Points on a hilly landscape, in no order, each with its height.
A ball rolls from a point to the lowest of its 2 nearest points, and stops where none of them is lower. Distance is the straight distance between rows; heights are no part of it.
rafi: [  2  -2 -18 -10   2 -17  38 -24 -12 -15  16  -3   0   6  -3   1   0   8
  -7  11   6 -28 -13]  h=505
Vasu: [-11   9  21   8  16 -12  28   3 -17  -9   8   6   3  -8  14 -20  14  -2
  10   5  -5  14  -2]  h=299
mosa: [  9 -14 -24 -21  -4  20 -14   5  16 -17  -2  -6   7   8  -2  11  20   8
  -2   7   4  -5  11]  h=290
Dolep: [  7 -22  21  -8  -9  -2 -35  17  22  11  -7  -9  -6 -13  20 -14  -3 -14
   6 -12   2  25  26]  h=474
gupad: [  7 -18  22 -14  -2   8 -40  25  20  10   2   9   4  -7  30  -7  -3 -19
  15  -6   1  34   9]  h=485
repom: [-10   2   0 -12   7  28 -19  32  17   7 -10  24  -5  10  24  -1   7   1
  -3 -14 -32  12   6]  h=292
medo: [ -9   1  21  -7  15   0  24  14  -3 -12   6  18   0 -10  30 -16   9  -3
   9 -15 -15  18   9]  h=262
kave: [  6 -18  -9 -31  -2  21  16  -9  10 -10  -1   8 -11   1  27  12  -2   1
  11 -19 -15 -11  13]  h=486
tagu: [ -4   0  19  15   2  -4  23   8 -13   1   7  11  10   3  -1 -21  -1 -11
   3  10  -8  29 -14]  h=337
bekiv: [  0  17 -23  13  11   5  15  -1  -6 -14   6  13  15  12   1  -5  18  11
 -17   1  -9  -1 -34]  h=368
voma: [ 19 -10   0 -11 -10  16   7 -19  -6  -9  -1  -4   3  16  -7  34  -1  10
  27  17  15   0  -2]  h=173
zazel: [  5 -20   8  11  -3  -8  12  -7  -7  12  15  -3   8   6  -6 -13 -13 -20
   6   5   1  19 -10]  h=377
Fal: [  5   1 -20  -1  11  10  34  -9  -3 -21   8  12   0   1   8  -9  11  14
 -12 -11 -16  -5  -2]  h=421
fil: [  8 -24  -7  -9  -1  16  14  -8   4 -14   4  -1   9   1  16  -2   6   0
   8  -5  -7  23  12]  h=450
lome: [ -4  -8 -12 -28   7   4 -25  16  16 -19   6 -10  11  -1  14   6  21   2
   4  10  12   1  -1]  h=318
tad: [  1   5 -17  11  -9  11 -17   2  11  19 -11 -11  -6  -6 -23  -2 -13  -5
 -14 -19 -10  -3  -6]  h=203
lan: [ 13  -5 -11  13  -9 -12 -22  -9  -2   5  -1  -5  13 -17   6 -38   3   4
 -19 -21 -10  14  -7]  h=328
bez: [ -1  17 -21   0   9  21  -4   9  -1 -11  -1   8   4  13  -6   4  16   6
 -13  -4 -10   4 -28]  h=344
zan: [ -2 -19  -1 -18  -3   6  25  -9  -3 -25   3 -10   5   2  11 -10  25  24
  18   8  -2  -4  36]  h=646
Sive: [ -1 -13   2 -30  -3 -20 -10 -12   2   6   9 -20   9 -12   2  -2 -11 -10
  13  -1  26  -5  13]  h=310
Penan: [ 10   1 -20  14   5  22 -11  11   5   6  -1  -2  22  17 -10  -9  -3  -1
  -7  -5 -15  30 -15]  h=372
fomit: [  1 -12   9 -23  -3 -34 -34  -5   7   4  -6 -29  -4 -24   3 -15   1 -12
   7  -5  24 -10  22]  h=380
nivu: [  3 -14   5 -16   3  19  15  -4   6 -10   2  13  -3   2  26  16   7  -5
  12 -11  -7  12   5]  h=467
rur: [ -4  -2   2 -32   7  -1 -24  12   1 -11   9  -9  11   0   1  24   5  -4
  13  19  23  -4 -15]  h=345
nuliz: [ -3  29   1  22  -2   2  26   1 -14  13  -5  28 -21  11 -15   5 -15   9
  -9  -8  -7 -24  -6]  h=182
deruk: [  5   9 -14   2  -6  27 -10  16   9  15  -1  12 -10  11 -26  29 -22 -11
  -3  -9  -5   7 -23]  h=282
Doger: [ -6  11  -3  10  -4  10 -40  16  15  27 -15  -2 -15 -12 -23   1 -21  -8
 -11 -17  -6   0   1]  h=153
dese: [ -6  11   3  -2  -4 -22  22 -12  -9  -8   7  -4   4  -9   3   2   4  -4
 -10   2   9 -27  -6]  h=490
nez: [ -8   9  18   8   8 -32  -4  -6  -7   2   6  -5   4  -7  11  -9   3  -5
 -11  13  14 -12 -15]  h=448
luk: [ -9  29   7   5  19  21 -11  26   4  -6  -1  22  -4  10  -5  17  13  10
   1   8  -2   2  -3]  h=294
Mufi: [-12  18   8   5   6   1   3   7   5  -5 -21   1 -19 -21   4   3  11   8
 -13 -26  -2 -28  26]  h=518
vilib: [ -1  12  -5 -12  15  21 -10  22   1 -11  -3  17   6  19   7  16  23   1
   6  11   0  11 -13]  h=317
neban: [-17  30   3  14  13  15 -14  15   2  16 -27   9  -6  -5 -13   5 -12  20
 -19  -1 -15   3   3]  h=168
zore: [-18  18   9  10   9  18  -3  20  -2  11 -20  21 -11  -5   0  -1  -5  19
  -5 -13 -17  16  16]  h=223
Kelin: [ 13  -1 -24  -9   3   4  38 -21  -8 -14  21   5   3  12 -16   7   0  15
   2   7  -2 -12 -14]  h=466
mazi: [ -9   4  10   0   4 -28 -24  -6  -8   0  14 -19  10  -4   3   6   9  -4
  -4  29  25 -17 -20]  h=408
kipop: [ 12 -27 -10 -26 -10  13  31 -25  13  -6 -11   2  -9   0  23  17 -23  -2
  24 -28  -5  -5   2]  h=510
Maz: [ 15  -7 -15 -16   0 -19 -31  -2   7  -2  10   1  11 -21  15 -23   3   1
  -8 -11  -6  13  -9]  h=374
mukap: [ -2  -3  -2  -8  -2 -10  23 -20 -16 -26   3 -24  15  -9   1  -6  21  22
   6  14   9 -15  26]  h=613
Kir: [ -2   9  15  29  -8 -13  24  -8 -19  -3  -4 -15  11  -8  -5 -21  17   7
  -4  16   5   2  10]  h=539
Raza: [ -3 -19  -3 -19  -1 -25   3 -22  -5   0  12 -11  12   5  -6  -3 -12  -8
  19  14  30  -6 -13]  h=209
vek: [ -2  -1  19  24 -12 -14   8  -4 -14   3  -5 -31   6  -8 -14 -21  14  -1
  11  20   6  16  29]  h=500
fipem: [ -5  13  -1   0   5   8  23   7   5  -4 -15  14 -14 -14  19 -12  22  15
 -12 -22 -20 -18  18]  h=487
Moda: [  7   1  -9  21  -3   2  -6  -7   6   4 -14 -12   6  -4  -5 -27  -4  -2
 -24 -21  -6   1  -6]  h=269
Pufov: [-15  15   7  -2  14  27 -21  37   9   8 -15  22  -4   8   8  11  13  15
   5  -2 -13  10  14]  h=267
siv: [ 10  -1   8  19 -24  15  13  -4  -6  19  -3   0  -6  15 -25  14 -22  -5
  14   4   2  13  11]  h=300
Norok: [ 10   2  -5  14 -14  26  -9   7  -2  15  -4   7  -2  25 -32  28 -18  -2
   2  -1  -3  13  -7]  h=261
gaki: [  9 -10 -12 -17   4 -29 -15 -21  -6  -2  11 -14  20  -8   0 -16  -6  -1
   1  10  17  -8 -22]  h=306
gigu: [ -2  17 -12  36 -11  -3  15 -13 -10  14   1   8 -18  22 -16   5 -13  13
 -19   7 -14 -25  -2]  h=255
Tuse: [ -6 -13  -1  -7  -8 -22  16 -16 -10   9  17  -5  -2  13 -12   7 -27 -19
  16  18  17 -10  -5]  h=307
koba: [ -1   0 -13  -9   3  -2  20 -12   1 -19   1  -3  -5 -14  15  -9  12   5
  -9 -20 -12 -15  11]  h=451
Lur: [  8 -16   8 -20 -15   7  25 -20 -12  -6   1   0   4  11   0  36 -14   6
  40  11  18  -7 -12]  h=238
ninad: [  0   5  13   6   0  -6   0   6  -2   2   0 -10  -4  -4 -15  -1  -8 -11
   0  10   6   1  12]  h=417
nuzo: [  3 -16 -14   5   3 -29  -9 -21 -11  -2  19  -3  17   1   4 -12   2  -1
 -12  21  14 -12 -39]  h=364
zolor: [ -7   6   9 -19   9 -16 -30  15   3  -3  12  -1   3  -7  -1  18   1  -9
   0  21  26 -18 -30]  h=371
Sipa: [ 26 -10  -8 -15 -16  29  -9  -1  11  -5  -1  -2   1   9  -9  33  -5   2
  11   1   6   8   2]  h=224
lilu: [  2  -8   5 -14   3 -14 -38   8  17  -3  -9 -24   2 -24   7  -5  15   0
  -3  -1  21  -9  29]  h=424
duviz: [  1  14 -18  -3  23   4  32  -3  -5 -23  17  21   7  13   6   0  17   8
  -4  -5  -8  -2 -24]  h=394
ramom: [  8 -14 -17 -13 -11  11 -16   2  13  -7   1 -20  -1   0 -21  21  -1  -4
  -1   4  12  -6   4]  h=257
Siku: [ -4  -2  12   2 -10 -29   6 -11   3  10   3  -9 -11   0 -15   9 -25 -21
   8   8  13  -9  13]  h=373
Runuz: [  4   4   1  14   1  -9  31 -19 -20 -20  10 -14  15  -3  -7 -11  23  17
   3  25   8  -6   3]  h=576
Ganed: [ -6   4  -9  45  -8  -9   8 -15  -6  18  -4  -4  -3  14  -8  -8 -13  -1
 -17  16  -9 -11 -10]  h=313
Tibis: [  6 -20  12  -6  -6  -2 -37  18  28   9 -15 -21 -11 -21   6 -15  11  -9
  -2 -13   9   9  42]  h=456
nof: [ -4 -14  -5  40  -5 -20   8 -30 -10   6  13  -7 -10   8  -1  -2 -12 -11
 -19  16  -4 -20 -22]  h=369
Nusan: [-11   7  26  -6  15   0  15  15  -3  -3  -5  18 -15 -11  15   4  -3 -15
   2 -13  -4   9  12]  h=228
selen: [ 13 -15 -16 -21 -12 -33 -31 -20 -10   2   9   1  20 -19   9 -22   8  -3
  -2  -7   8   5 -19]  h=366
gom: [ 19 -16  -9   8 -16  21  14 -12   5  -8  -4  -7   5  10   7  -6  -3   3
   3 -14 -19  24  15]  h=428
Rurid: [-11  12  30   3   7   1  -8  24   3  13 -17   7 -12 -12   4   1 -11 -24
   9 -18  -1  21  13]  h=184
zavus: [-19  19   5   6   2  13 -42  23   8  21 -19  -2  -1 -12  -8   5  -9   4
 -11  -7  -6   2  -9]  h=100
zel: [-20  37  22  19   0  -2   4  13  -6  33 -10  24 -26  10 -17   8 -34  -9
  -3  -8 -20  -4   0]  h=176
pemak: [ -3 -17  -4  12   9 -30  -1 -24  -9   7  17   0  -8  15   5   1  -3  -5
 -16  15   9 -21 -38]  h=411
Tudog: [-16  25  30   9   6   0 -10  20  -1  29  -6  15 -15   8  -4   5 -21 -18
   2  -4  -5  10  -3]  h=233
satad: [ 15  -2 -23  17  -1  27   5   1   5  -4 -11  -1  11   8 -10 -16   5  14
  -5 -17 -19  19  10]  h=400
zorut: [-14  31  13  16   5  10  12  21  -8  12   0  39 -29   8 -10  19 -19  -5
   3 -11 -14 -16  -3]  h=103
Kazez: [  3 -12  -9 -14  -4   8  15   4  10 -21  -2   0  -5  -1   4  -2  23  32
  -1   0  -4 -15  35]  h=668
fale: [ -3  -5  15  24  -9 -21  -5  -5  -5   7   4 -25   7   0 -14  -8   1 -12
   1  29  13   5   2]  h=455

For each start below, name the point where the ball stops.
mukap: Raza
fipem: Pufov
rafi: Pufov
zazel: Rurid
dese: voma
Maz: zavus
nivu: Pufov
Mufi: Pufov
Dolep: Raza

Call two points neighbours if one is among the 2 nearest of the other. Go from one point of each pair to the other, from neighbour to neighbour, staying as low as possible. Name the highest point that can't be avoided.
Pufov, Norok: deruk
Raza, Norok: Maz
Rurid, voma: pemak
voma, Raza: Tuse
zorut, Rurid: Tudog
